A landscape with many valleys, sampled at points; each row gives a point and its height.
From any point a ball takes the steepest step (drop divided by distance) to one of its 2 nearest points. It stops when none of these is lower. Distance is the straight distance between rows; heights are no part of it.
<356> h=6.95: [ -3   7 -21  12  -9  -6 -12   4 -13  19   1  21   8   8   7  -8  -3   9
  16   6 -11   0  14  21   4  16  19   4 -16   6 -16 -21 -21   6]
<411> h=4.22: [ -3   4  29 -22 -14   4  20  30  -2  -8  35  18   6  -5  10   3   0 -18
 -10   7   5   6  -4  -9   3  11 -10 -23   7   0  20   0 -31  -1]
<1180> h=6.14: [ 15  11   8   2  30  -1  -9   5  11 -28 -13  -4  16 -12  -3   5  -6  -4
   4   7   2 -18   6  29  -2 -23  11  23   5  11  -3 -19 -17  19]
<1268> h=4.04: [  4  -6  13  23  17   5  -3  -8   1  22  -1  14   8   5 -11   1 -13  -8
  10  -8  22  28   1 -16   1  -4 -15  10  35  -7 -20  15  11  -4]
<561> h=4.83: [  2  -2  -7 -11 -15  10  21  -2  -6 -27  -7   3  -4  10  -5 -23   2  16
 -16   7  -4 -12   5  10 -12  14  19  11  -9   2  -6  -8  -7   5]
<1239> h=6.29: [ 12  -6  20 -11  14   6  -2   1  14 -18  -1 -17  -8  -3  26 -18  -3  12
 -12  -2   4 -16 -11  -1  18 -40  -3   7   5  -4  -5 -10  -8  27]
<148> h=2.98: [ -4  26  -3 -39 -29   5  -4  -7   9 -16  -1 -23   3   7  -8   4  19   0
  -9   7 -19   2   3  11  19  11   2 -18 -26  12   9 -11  16 -16]
<654> h=4.78: [ 20  13   4  -6  32  -7 -18   5 -12  -9 -15   1  -4  -3  -2  16  11  -6
 -14  21 -10   8   7   9   5 -12  -2  -4   0   3  24  -2 -17   0]
<7> h=5.61: [ 19  20  -4  -6  11 -20 -22  -2  21  -3 -11  -4  15   6 -44  11   5 -13
 -15  -2   6  29   1  14   2  21 -27  18  -7  -8   5   7 -15 -23]
<1049> h=5.24: [  8  -3   9   1   5   4  -6  -7   3  10  -9 -13  13  22  -3 -13   0  23
  -6  21  -4   1  13  -5  -3   0  -5  -5  15 -20 -26  34   8  13]
<738> h=2.96: [-11  27  -9 -29 -12  11  -4  -1   2   3  -1  -7 -14  15  16 -12  11   1
   0 -16 -11   0 -12   6   3   9  -2  -3 -26   3  -5  13  31  -6]
<202> h=8.10: [ 31 -14   3  -1   9  -3 -17 -15  12   3   0  14   3  32   1  19   3  -9
 -16   7  -3  16  -1  21  -2 -18 -12  21  -9  23  -4 -13  15  -2]
<665> h=3.68: [-35   8  17 -34  12   9   3   3   7 -26   7  -7 -13  -7  10  -2  21 -24
  12  -1 -12   2 -19   2  -1  -9   2  -8  -2   5  17  -8  -2  -8]
<1395> h=2.38: [-13  21   9 -32 -25  11  -7  23   5   5  11   5  -1  19  19  -9   1   3
  10 -13  -8  -8  -5  -2   9  15  -7 -26 -11  -5  -5   8  10 -12]
<100> h=7.49: [ 22 -15 -21  20  -6  -5   4 -17  -8   1 -14  -1 -15   6   7 -12  -4   3
   4   7 -10   3  -1  15 -14  -6  22  20 -22  19 -25  -9  17  12]
<612> h=4.80: [  5  -2  16  30   6  17  13 -14  -2   2 -17  -2  -2  -5   7   2   4   8
  22   0   7   7   1 -16  -3   5   6  -8  29   4   0  19  29   8]
<462> h=4.45: [  7 -25   8  24   9   5   1 -15  -9  25  -5   2  -7   8   3   6  -8  10
  13 -12  16  17   3 -22   0  -8  -4   4   9  -8  -6  27  29  -3]
<907> h=6.93: [  3   0 -13  14 -15 -13  13   6 -20  15   2  18 -14 -10  15   4 -22  -4
  29 -33   3 -15   5 -10 -16   6  26  -5 -10   3   1  18   1   7]
<1005> h=7.03: [  9 -52  15  16   9 -15  -4 -16 -17  14  13  -4 -11  15  -3   7 -15  -5
  -8   9   0   1   3 -13 -15 -30  -2  12  -1   0  -2  14   5  19]
<414> h=5.51: [ 18   8  -2   0  16   4  16   6 -14  -3 -14  18 -34   8  15   3   6  -1
   7 -15  -3  -1 -10 -13  -7  14  -8   5   6  -4   9  18  39  10]
<1160> h=1.56: [-15  -1  -9  -8   8  -2   1 -17  -5 -11  -6 -20   4 -12 -19  32  15   2
  11  25 -19  -9  13  13   3   6  14  -5 -15   4  16  -3  -4 -13]
<595> h=5.43: [ 16 -10 -25   2   9   8  30 -14 -12 -29  -3 -23 -17 -10   0   5   5  15
 -21  -6  11  -6   2   1   9  -3   2  16  -8   1  17 -12  23  -9]
<260> h=5.86: [ 18  -9  -5  15   0  17  16 -14   8 -17  -9   8 -11  -7 -15 -11   0 -11
  -1   3  19  16 -15   6 -11   6   4  30  13  17  -4 -13  10  -7]
<236> h=4.37: [-19   2 -12  16 -22   6 -12  -8   6  32  -2   2   7   6  -7  -2   3  24
  21   8   2  11  18  -2   2  23   8 -11   5  -8 -17  -4   6  -4]
<631> h=6.75: [ 10  11  23 -20  -1   2   5  31 -14 -10  12  27  18 -17   9  -5 -11  -1
  -2  -6  11   2  11  26  36  -4  -7 -14  -6   7  -4 -32 -12   8]
<60> h=8.40: [ 17  -1   2   1  26 -11 -29  -4  30   3  -9  -6   2  20   4  -3  -8  -6
  -8 -12  -4 -16 -17  26  -5 -32 -11  11   8  17   7   2  -7   4]
<877> h=3.95: [-21  -2  -2  -3 -30   6 -11  -3  14  20  13   6   7   4   0  -4   7   4
  -1  17  -2   8  12   3   1  30 -10  -4  -4 -16 -14   0 -17  -6]
<689> h=6.12: [ 33  15   5  14   0  17  10   2  -2 -24 -24  12  -2 -24  -4  -5  -3  -9
  11  -5  14  11  -2   3  -7  -2  15  16   9  25  -5 -19   4  17]
<265> h=7.52: [ -5 -45  -8  -9  -3 -15  -4 -11   9  11   9  -8  -1  -4  -8  18  -4  -8
 -23  -3  10  23   9 -27   5  -6 -31  14  -8 -15   6   0  20   1]
<976> h=8.26: [ 24  -7   1   7  20 -14 -15  -3  17  16  11  10   2  24   0 -10  -8   0
 -18   1  -7   5  -7  18   1 -28 -17  13   0  17 -17  -1  -5   1]
<1001> h=4.13: [ 14  17 -10  -1 -30  15  17  21  15  -4  14   9 -12  -4   9  13   0   7
  -4  -8   4 -12 -12 -16  -7  36 -20  -9   7   0  31  12   7  -3]
<1173> h=3.93: [-12   7  19 -20 -24   4   8  25   7  14  35  24  12   3  16 -11   4   1
 -22  14   2  -6   6  -1   3  28 -18 -26  -4   1   9   3 -22   8]
<59> h=4.44: [-22  12  24 -12 -10  -3  -6  27 -10   2   3  17  10   7  19 -11   6  -9
   2  18 -15  -2  11 -10   5  10 -16 -45  -1 -14   2 -11  -9   2]
<222> h=6.89: [  4 -44  -4  20   0 -14  20  -5 -13  -6   4  -5 -16   7   2  -6 -16  -2
 -16  -3   6  -9  -1 -22 -27 -16   3  18  -3  -5  -1  22  15  11]
<876> h=5.21: [-31 -14   5   9  18 -13   0  -2 -36  32   7   9 -13 -18  -1   4   4   2
   4   9   4   0  20 -15  16  11  12 -11  -2 -29   2  -9 -23   7]
<1134> h=4.99: [-13 -13   0   7  -7   3  -2  -5  -3  20   3  -3  -7   7   5  -7   9  17
  -1   7  -7  -2  12 -21   4   1   2 -17   7 -25 -13  23   0  12]
<1040> h=5.15: [  9  10 -18  -7  16  16  12 -11   9  -4  -8 -24  -9  -9   1  11  11  20
 -16 -11   6  -9 -10  -1  21 -10  -7   3   3   1  26 -11   2 -12]
<620> h=4.49: [-12   4   9  -8   0  -1   7  19  -8   8  24   8 -12  -9  16  11  13 -21
   0   3  -4  20 -10 -17   4   4 -12 -17   5 -11  12  -1 -22 -10]
<871> h=3.90: [ 15  10 -10 -11 -29  -1   4  31   4   7  22  -3   9 -14  -1  19 -11   5
 -10 -17  17 -10   2 -12  -6  25 -16 -10   2   7  36   5 -14  -4]
<1208> h=6.92: [ 29  10  12 -13  -8  -4 -11  22  -6 -14   7   4  23 -26   2  11  -3   4
 -14   3  -1   4   2   4  48 -10  -9 -21   2  -4   1 -27 -17   2]
<364> h=5.52: [  0   3  16  14  14 -12 -28   2  12  18   0 -12  13  19  -7  -9   4  10
  -7  16  -5  -4   1  -7  10  -6 -24 -12  25 -17 -19  27  -9  -2]
<465> h=7.34: [-30 -26 -10  14 -13 -26  21  -4 -20  20  14   3 -19  -3   9 -11 -10  -3
   6 -28   3  -5  -3 -14 -10   5  18   8 -13 -24  -8  26  -7  -2]
<1426> h=2.47: [ -1 -14 -19   6  -1  -7   8   4 -13   3   2  -7 -12 -17   2  19 -12   0
   4 -20  -7 -11 -17 -11  -8 -14   9   2 -15  10  12  14  13  -2]
<1463> h=6.09: [  2  -7 -21  15   7  -3  -3  -9   9  15  -2  32 -12  16  -6  -5   6   2
 -20   6   4  -3   4  18 -28   5  -6  21   2  14   6  -3 -15  -1]
<381> h=1.68: [  8 -10 -34 -11 -11 -16   1  16   3 -12  14 -22   0 -10 -13   9 -24  -6
  -5 -15  -3   0  -9 -13  -5 -14   6   3 -29  10  17  -4   4 -10]
<699> h=4.66: [-18 -24 -23  12 -41 -11  27  -5 -10  -4   5  -5  -9 -11  -3 -16  -1   7
 -15  -9  19  -4   4   1 -24  31  14  18 -14 -25  -8   1  -6   1]
<571> h=2.26: [ -2  14   6 -20 -16   2 -20  -5  10 -22 -10 -18  23   2 -21  16   6   6
   1  23 -19   3  11  10  23   1   1 -19 -14   0  -2 -14  -7 -17]
<515> h=7.57: [-31 -18 -12   1 -33  -7  -1 -11 -10  13   3  -7   6   9 -15 -16  -7   7
  25  -9   2   1   7  -1 -16  25  35   4 -19 -18 -23  12  -1   1]
<1147> h=3.23: [ 15  27  14  13   2  -3  -9  29 -11  12 -10  34  14 -11   2   2 -10  -7
  -3   0  11  -2  11 -12  -7   9   1 -14  22   0   2  19 -10   3]
<991> h=3.46: [ 17  27  -9  -4 -27   4  -1  20  21   9  15   3  12  -9  -4  -2 -15   0
  -1 -23  19  -7 -18   0   1  14 -13  -3   7  14  19  -2 -11 -15]
<403> h=5.81: [ 18   0  -7  15   9  14  -1 -21  -9  12 -19   4  -5  32   9 -18  12  24
  10   6   8   7  13  12 -23   5  10  -3   1   3 -12  15  42  19]
<190> h=6.77: [  9 -17 -14  31 -11 -18   5   0 -15  26  -9  31 -20 -10   8   0  -8  -4
   5 -13   7  -9   6  -8 -29   4  14   5  -3  10   8  12   7  13]
<968> h=5.78: [-11   3   4  19  17  -2 -39  -7  20  18   1 -15  15  10  11  11  13   3
  11  20  -1  -7 -10   6  17  -8 -20 -21  18  -5 -11   2  -7  -6]
<144> h=4.46: [ -4   5   6  -5  10   4   1  13  -7 -16  -6  11   4 -10   8   7   7  -5
   4  21 -19  -2   5   1   0  -2   6 -13   1   7  10 -20 -17   4]
<1058> h=5.22: [  5  -1 -47  -2 -31   3   6   5   6   4   5 -23  -3  -1 -10 -12  -4  25
 -20 -13  25 -19   3  -2   6  23  -9  11 -15  -8  15 -12 -17  -8]
<1388> h=2.73: [ 23  12  21   1   2  -5  -1  24  -7  -1  -8   6  14  -5   0  -2  -5  -9
  -5   7   2  15   3 -20   4  -4   0  -6   7  -8 -15  20  -5   4]
<648> h=6.35: [ 20  23  14  13  15   5 -13   1  -9  -7 -27   5  14 -12   2  -1  -8 -15
  28   0   2  11   7   9  -2  -4  22   8   6  13 -18 -25   4   7]
<893> h=5.60: [ 11   0 -17  15   2  14  10  -8  10 -19 -13  12 -12  -1   5 -12   8   4
  -1  -4   5  -8 -13  27 -13   1   7  18   3  27   6 -22  -2   2]
<545> h=3.92: [ 17   5   4 -19  16  -7  -6  11   4 -11  -2 -28   1  -3  -9   0   3  10
 -32 -12  -1   4 -10 -25  16 -17 -15  -5  -4 -13  13  33  10 -11]
<1325> h=4.58: [ 20  18  -7 -13  -8 -14  -6   7  21  -6  26  -9   9   1  -7 -16  -5 -10
 -31  -9  -2  21 -14  -5   9 -15 -21   0  -4  -1   5   5 -12 -11]
<56> h=6.36: [  4  -8 -24  10   3 -23 -12  -1  -2  27 -13  22   6  -6 -13   2  -2  -9
  -9   8   3   2  13  14 -36  11   5  18 -12   1   3  16 -12  14]
<506> h=6.76: [ 17 -30 -10   8   4  -8  21   5  -2 -26  14  -5 -21   1  -5   2 -12  -5
 -28  -3   0  -2 -10 -22 -17 -20  -9  11   3   3  18   6   6   8]
<453> h=4.76: [-24 -12   3  -1 -17 -10   8  11 -15  26  22   9  -6 -22   8   9   5 -21
   5   3   5  18  13 -12 -11  21   1  -3 -12 -16   5   5 -20   0]
<1084> h=0.62: [  7  -2   8  -2  18  15   3 -15  -3 -26 -10 -27  12 -14 -10  23  10   9
   5  44 -10   3  16   3   9   3   5  -7   5  -3   6 -15  -8   3]
<445> h=6.44: [ 10  -8   6  -5   6   2  12  10  -2  -2  19  -2  -8 -10  14 -14 -11  -7
 -12  -7   0  -2 -22 -11  22 -28  -2   5   3   1 -14  -8 -24  21]
<1415> h=5.34: [ 11   4  -4   7  22  11  18   1 -12 -17 -21   8 -18  -7  25  -8   7   7
   7   0   4  -7   6  15  -4 -11  19  13   5   7  -1 -26  -6  13]
<557> h=7.21: [-23 -25  -3   7  -2 -16  20  10 -20   3  22   7  -7  -4   4 -14 -15 -12
   3 -11   1 -25 -16 -10 -10 -15  22  -2  -1  -5   3  14 -21   0]
<1108> h=4.82: [ -2   5 -15   1   1   0  -9  -8  23   6   0 -15  -2   5  -9   3   0   6
 -13 -11  -8  -7 -13   4   3 -13 -13  -2   4   4  26   4  -9 -10]
<753> h=2.75: [ -2   3  15   2  33  11 -19  -3  -5   4  -9  -3 -18   4  18   1  23   0
  -3   6   2   9 -11   0  22 -17 -26  -8  15  -8   9 -11   6   5]
<1015> h=7.72: [-35  -2  -4 -14 -12   2  -4 -16 -16   7  -6 -18  19  -1 -26  -8  -6   9
  25  -6   1   3  11  -1   7  16  26  -3  -9 -19 -25  17   9 -11]
<529> h=7.22: [-17 -38   8  12   6 -10 -10 -14  -9  17   2  -9 -20 -12   4  22   2  -9
  11  10  -7   8  -6 -22  -9 -11  -2  -6  -8  -2  -1   8  10  -1]
<126> h=3.60: [ -7 -22  -3  14  11   8  -3 -27   1   9   1 -24   1  14   6  -2  11  16
   7   9  -5 -10   1  10  -4 -15   0   0   8   8  -1  11  17  -1]
<788> h=7.38: [-17 -48   5 -11   3 -22 -16  -7 -14  17  13   0 -12  -5  -9  23  -4 -17
 -16  -6  -6  12  -5 -26  -7 -10 -20   4 -14 -10  13  11   6   2]
<938> h=4.12: [-32  16  22 -21   0   5  -1  19 -12 -14  -5   9   6   6   7   3  11 -19
  11  15 -21  -5   8   0  -7   7   4 -26 -12   0   3 -14 -13  -5]
<1342> h=7.45: [-31 -25 -12  11 -17 -14  16 -23 -14  17   3  -3 -12   6  -3 -23  -4  12
   7 -13   0  -4  11  -4 -19   5  30  -3  -2 -25 -22  20   2  10]
<449> h=4.47: [  2   9 -13  -1  -6  11   4   6  26  -4  10  -4 -21  -6   8  18  13   3
  -8  -9  -2  -8 -24 -11   1   5 -22 -16  11   6  43   3  -4 -14]
<1291> h=7.81: [ 18 -27  -4  -3  -9  -2  11 -15   6   3  -1  -3 -18  15  12  27   6  -2
 -10  -2  -7  15  -5 -13   9  -7 -19  16 -13   7  -8  -4  37  -5]
<158> h=5.79: [ 18   3  -4  12  -1   8   4 -16 -12  13 -20  14 -15  16   7   9  12  10
   4 -14   9  -2   0  -2 -14   1  -1   5  10  20   4  23  50  15]
<1496> h=6.60: [ 14 -13  -8   3  -4  -8  22  14  -3 -10  29   5  -9  -9   6  -7 -11 -19
  -9 -10  -4   8 -23 -14  -3 -18  -4   3  -2   9   4   6  -9   6]
<23> h=3.59: [ -5   8   0  12  -8   7  -7   4   6  13   3   9  17  -2 -16 -13 -14  -8
  13 -13  18  20 -12  -7   1   2   4  10  18   0 -21  22   4  -7]
<747> h=5.67: [ 24   3 -25  -2  -3   9  27  -1  10 -47   0 -13  -8 -15   4  -3  -2   9
 -13 -10   3  -7 -16   0  -1 -13   6  17  -3  10   8 -21  15   6]
<1373> h=2.20: [ 13  -4  10   3   3 -10   5   9 -22  -2 -10  -5 -11  -4  11   0  -9  -4
   3  11 -13   3  12 -19   0  -8  15  -4 -16  -6 -12  12   0   8]
<61> h=5.23: [  0  11   1 -11  25 -13 -17  -6  23   1   3  -6  13   9 -29   1   1 -10
  -2  -8   4  18 -11  16  18 -10 -21  13   6  -7   1   3  -9 -26]
<245> h=7.39: [-21 -16  18   7  15  -9  -5 -18 -11  11  -2 -15  -2  -4  -4   4 -11 -17
  27   4 -19  -8  -8 -14  -5 -17  18 -13   4   2  -2  13   4  -6]
<843> h=6.78: [ 23   5 -14  25  -5  -6   1  -1 -14  18   5  15   1 -10   7 -17 -10  -2
  -2   3  -3   5   3   1  12   4  15  13  -8  10 -28 -20 -16  11]
<1132> h=8.02: [  2  18   8 -14   1  14  -1  -7   3 -21 -12 -20  11 -15  -2  -5   3   1
  15  -2   9  10  -2  -6  15  -5   4   5   6   4 -16   2  13  -5]
<37> h=5.91: [ 24  -4  -5   5  13   6   6  -6  18 -30  -8 -16   8 -18  -1   1  -6   5
  -1  -8   2  -4  -6  11  -3 -29   2  24   9  17   1 -15   9  15]
<822> h=7.67: [  9 -35  -3  -5  -9 -10  20  -7   3  11  10   3 -30   7   5  13  -4  -9
  -8  -8   1  26  -5 -32   7   9 -29  20  -7 -16   0   4  35  -4]
<997> h=3.25: [-14  -6  21 -14  26   8  -7 -10  -1 -10   0  -7 -21  -5   3  10  15 -20
   5  -5  -9  17 -23 -11  10 -20 -12  -6   3   3  13 -10  13  -4]
<723> h=5.03: [-20  14  28  -9  -7   4   7  18   0 -10 -12   4  -2   4  19 -21   6   3
  18  -6 -15 -19   1 -12   8  -4  -2 -16   5 -17 -16  -9  19  19]
<1246> h=4.08: [-17  34   8 -19  16   3  -8 -13   2  -9 -18 -11  13  19 -15   3  24   5
   2  15 -18  -6  21  23  -1   9   1  -6  -1   3   4  -5   9  -3]
<537> h=4.74: [-25  -9   3   7 -22  10   5   1 -11  19   3   1  -1   3  14  -9  -1  22
  23   0  -3  -3  18 -19  19  17  10 -28   6 -30 -16  -3   4   0]
<889> h=5.57: [ -2  13 -12  -7   3 -18 -24   2   4   9   6 -12  25  -1 -20   2  -7   0
  13 -12  -1   7  -5   5  17  -5  -3   2  -5  -6 -21  13 -11 -21]
<1199> h=4.39: [ -9 -21 -23  24 -13  -2  19  -9  -6   0   3   2  -7   2 -16 -22  -8   4
 -11 -10  21  -3  -3   1 -30  14   9  20  -1  -4 -13  13   0  -6]
<1462> h=6.34: [  4   9  16  -2  10  -7  -8  16  -1 -12  -1  16  20 -11   6   0 -19  -5
  12   3  -2 -23   7  22   9 -23  21   1   4  11 -13 -26 -24  20]
<333> h=4.07: [ -6 -30   7   8   4   7  -8 -40   1   8   7 -24   3  21  -7  28  22  17
  -2  26   0  -3   5   7   3 -12 -16  -3   3  14  20   3  28  -3]
<269> h=3.56: [ -9  41   3 -21  -3   1 -15 -27  12   5  -6 -23  -3   7 -14  -2  23  -2
  -7  -2 -11  -9   6  22   9   8   3 -12 -11  25  16  -3  12 -13]
<1136> h=4.97: [  3  -9  13   1  37 -12 -11 -12  -5   0 -17  -4  15  17 -22  23   6   0
   0  20   1   7  20  22 -19   3  -7  12  -8   3  11  28  20   3]
<1152> h=2.94: [-50  -1   8  -3  12   2  -9   3  -2  10  17  10  13  11  -2  -3  -1  -8
  22  12  -7  -8   6  12   6  11  -1 -10   3 -13  -7 -18 -32 -11]
<1196> h=4.93: [  3  -8 -39   7 -33  -5  21  15  -1  -2  10  -7  -7 -15  -1  -3 -10  10
 -17  -1  15 -13   9 -12  -7  27  -1   3 -12  -7   1  -2  -6  10]
<1025> h=7.88: [-19  14   7  -9  -8  17  10  -9 -16  -7 -15 -21   4  -6  -8   2   6  10
  20  -4   1  -4  11  -5  17  15  24  -9   0   3 -18  -1  20  -6]
<846> h=7.08: [-12   4  11  11   2 -11  23  15 -26   5   5  20   3 -10  16 -10 -20 -15
  21 -24  10 -17  -1  -5  -5   3  26  -8   2  -6   2   0 -19   7]
<808> h=3.10: [-15 -21 -17  20  -2   2  -5  -4   5  21   4 -11   2   0   1   4  -4  11
  12  -9  -2 -12 -11  -5 -14 -11   5  -3   9  13  -2  18  10  -8]
<586> h=5.85: [  4  -5 -30  19  -9  -3   5   2  12  -3   9  13  -2   2   3  -9  -5  12
 -11  -1   0 -21 -12  19 -15   2   9  12  -2  19   5 -14 -22   3]
<125> h=6.57: [ -7  21  12   2  15   6  -5   2 -10 -10 -15   8  15 -18 -10  19  -4 -27
  36   4  -2  13   4   9  -3   7  23  -3   5   7   0 -15  -4 -12]
<1142> h=6.99: [-27  25  12 -13  14   2  -9  16   7   4  -2  17   0  -1  11  -5  10 -24
  26 -20  -1   4 -14  12  -8 -12   0   1  10  13  -4 -12  -9 -11]
<569> h=6.54: [  3  19  20  -3  -3  -7  -6  30 -14  -7  -5  33  29  -7   1  -9 -14 -18
  13   3   0 -11  12  20   3   2   5 -21   0  10 -10 -27 -17  11]
<887> h=3.22: [ 11  22  23  -7  23  22  -4   5  15 -17 -19  -3 -12  -8  13   2  21  -1
 -11  -6   8  14  -7  -8  14 -11 -19  -3  24  -1  22  -8   8   2]
<1210> h=3.71: [ 21  22  -8   7 -15  10   4  16   2   6 -13  14   0 -13   0   8  -3   8
  -9  -5  13   3   0 -23  -3  18  -6  -3  14   7  12  21   3  -1]
<1020> h=1.48: [ 13  -3   1   2  -4  -5  -8  -4   1 -24  -6 -24  30 -16 -27  15 -12  17
   2  29 -13   2   9  -1  18  -1   5  -9   3  -8  -6  -8 -13  -4]
<259> h=4.89: [ -3  11   6 -30   7 -11  -5  -2  26  -2  24  -7   6   5 -11 -15   5 -20
 -17 -15   2  23 -21   9   9 -10 -16  11  -3  -7   6  -2 -13 -30]
<581> h=4.53: [ -4 -14  14  -6  31   1  -3 -29  -1   7  -5  -6   5  29 -19  30  14   8
  -9   5  10  -5  10  13   0  -4 -20  15   5   8  25   9  19  -5]
<2> h=5.87: [-16 -11  -8  16   9 -24 -17   1   6  17  14  -4  21  -3 -24  15 -18  -9
  17   9  -3   1  -6   3   0   3  -4   5  -1  -3 -11  17 -24  -3]
<491> h=3.42: [-41   1  13 -23   4  10   2  -2  14  -7  13  -4   0   8   5  -8  13  -9
   6   7  -4   6 -10  11   2   4  -7  -6   9 -13  11 -11 -24 -19]
<300> h=7.15: [ -3   3 -26  23  -4   9  -5 -17  -3   3 -13   7  -3   7  14 -11   5  12
  23   9  -1 -10   5  28   1   6  27   8   6  11 -17 -42  -9   6]
<1459> h=5.12: [ 25   3  18  -3  40  -9 -25  -8   4  -8 -14 -13   9  20  -9   8   8  -3
 -16  21  -9  -1   6  16 -10 -18 -11   2   0  -1  21  22   3   2]
<973> h=3.51: [-10   2  -6 -21 -46  -7  -2   7  21  16  24   6   0   2   8  -1   8  -1
 -22  21  -5  -1  12  -5  -8  32 -20 -12 -17  -7  10   1 -27   1]
<428> h=8.17: [ -2   3 -10 -13  -4   9   9  -8  14 -23   7 -25  11  -6 -22  -6  -2   0
 -11   0   8   9  -7 -11   2  -1  -7   8  -1  -3  -5   6   1 -17]
<1048> h=6.11: [ 29   7  14  -1  -1   7 -10  11  29 -32  -2 -13  -5 -16  18  -8  -5  11
   3  -6   5 -13 -10   1   0 -30   3  14  10  10 -10  -4  11  26]
<1165> h=4.50: [-14   7   2 -16  -8  13   4 -15   6 -18 -17  -5   9  20 -11 -16   9  13
 -14  24 -14 -23  18  25  -4  14  14 -10  -4  -8  -1  -7  -1   6]
<1484> h=7.07: [ 18  21  16  -1  -8  18  -4  16   7 -13  -9   1   8 -14   7   6   4   9
  -6  12  10   3  10  -3  32   2 -15 -17  15 -11  -8 -25 -10  -3]
<1371> h=1.58: [ -5 -10  -8 -12 -18  -8   3  12  -8  -3  -4   1   3  -8  -3   3  -6  -2
 -12   7 -17  -8  13  -9 -14   2   9  -1 -26  -4  -4  15  -6  14]
<1016> h=6.61: [ 20  -4   4  13   3   0   1  -5  -5  -7   8   5   0 -12   8 -12 -12 -13
   3   5  -4  21  -9   2  11 -17   5  12   1   4 -25 -18 -13   0]
<1046> h=5.28: [ -4  21   5   1   6  16  19  11  -8  -3 -18   5 -15   6  26  -5   2  11
   9 -15   3  -8  -7 -13  15   4   5 -10  15 -13  -3   8  26  11]
<851> h=0.65: [-10 -13 -17 -14 -31  -7   5  14  -9 -12  15 -15  13  -8 -11   5 -14  -5
   2  -9   1 -13  -1   5 -16  12  17   6 -22   9   7   2 -13  -6]
<836> h=5.00: [-28   5  15   4   2  -4  11   4 -29  23  14  22  -2 -11   1  -5  -3 -11
  17   1   7  15  25 -11   0  22  19 -11  -1 -25  -5   0 -19  -9]
<1494> h=4.75: [-36  11  29  -5   0   6 -16  15   6   8   0   6  20   3   9 -17   7  -1
  21   2 -12 -10   6  -5   5  -2 -10 -30  12 -20  -9 -14   7   2]
<1503> h=2.35: [-33   4  -7   7  10   4  -9 -14   6   6  -2  -9   4   4  -7  19  12   6
  18  18 -13  -8   9  18   9  17   2 -10  -3  -4  -2 -18 -21 -14]
<166> h=7.95: [ 25 -36  -3   7 -10  -1   3 -23   3   0   6   2  -6  27  16  19   8  10
 -14   1   3   4  -2  10  -8  -7  -6  25 -18  20 -11 -28  26   3]
<164> h=7.40: [ 11  26  -5 -10 -20  19  13  18   7 -19  -3  29 -11  -4  20  -2   4   3
  -5  -3   8  -5   0  15   8  22  -6  -1   6  13  15 -42 -18  -2]
<653> h=7.23: [  5  31   5  -3  -5  26   4   5   5 -12 -21  10  -2 -15  16  -2  15  12
   1  -2   2 -15   9  12  22   7  -4  -9   6   8   8 -31  -3   1]
<181> h=5.11: [ -1   3  -1  13   5  11  26  -4 -16 -20 -14  18  -6  -6  -1 -12  -3   1
   0  11   5  -3  17  16  -4  11  18  16   9  -8  -7 -25 -16   2]
<1275> h=3.49: [  3  21   6 -23   1   6   3   0   2  -1  -6 -18 -15   7   2   3   4   5
  -9 -14  -5   0 -10 -19  13  -4 -16  -2  -7  -8   2  29  29  -4]
<961> h=6.59: [  7  -8  -2  27   6  -8   2  -8 -18  20 -17  28  -8   3  -5   5  -7  -1
   4   6  -1  10  24   0 -28  12  16   7   3  -3   2  13   5  18]
<189> h=5.53: [  4  17   1   0  10  13  -7  -9   5   2 -18   1   4  17  -1 -20   8  19
  -4  -3   5   3   2  -1 -11   3   1   2   9   0 -16  29  24   6]
<655> h=2.97: [  5  14   5 -15 -31  12  -3  18  10  -5   9   2   7   3  -1 -10 -14  -6
   9 -14   6  -9 -17  -3   5  13  -1  -4   9  12  -2  10   4  -5]
<591> h=4.06: [  3 -10 -14   6   2  -2   6   2  -6  13   5   8   3  -1 -19 -12 -24   1
  -5 -20  19   4   1 -11 -20  -2   8  22   2  -2 -12  26   6   4]
<161> h=7.33: [ -1 -12 -11  27  -2  -5   0 -20  -1   8  -3  10 -10  15   4  -7   3  -1
  11  15 -15  -2   3  24 -31   6  20  12  -8   8 -15 -26   1   5]
<1347> h=8.56: [ 31  -4  -2   6  18 -13 -31 -14  17  13  -5 -16  13  13  -5  15   0   5
 -12 -16   4 -15 -12  11   8 -29 -16   1  -2  20  12  11  23  -9]
<473> h=6.80: [-10  15   6  -7  26   6  -3   4  14 -11  -5  17   0 -12 -12   5  -2 -22
  19  -1  -2   7 -13  16 -19  -5   2   4  17  16  13  -6  -7 -11]
<790> h=4.25: [  7   3  14 -24   8 -13  -8  13   4  -3  25 -14  -1   9  -5 -16  -2  -7
 -41 -10  -7   5 -18 -18  20 -23 -18  -9  -2 -21   7  20 -11  -5]

For each start below, name the point where the ball stops.
<60> | <529>
<1132> | <893>
<7> | <1395>
<889> | <1395>
<1415> | <1084>

Call two points neighbours if one is among the 2 nearest of the other. Go from one point of each pair to the other, from neighbour to neighbour, staying as low as possible. Name the highest point that can't be avoided.
<973>, <851> | <403>
<938>, <851> | <1459>
<1084>, <753> | <665>
<1395>, <851> | <1001>
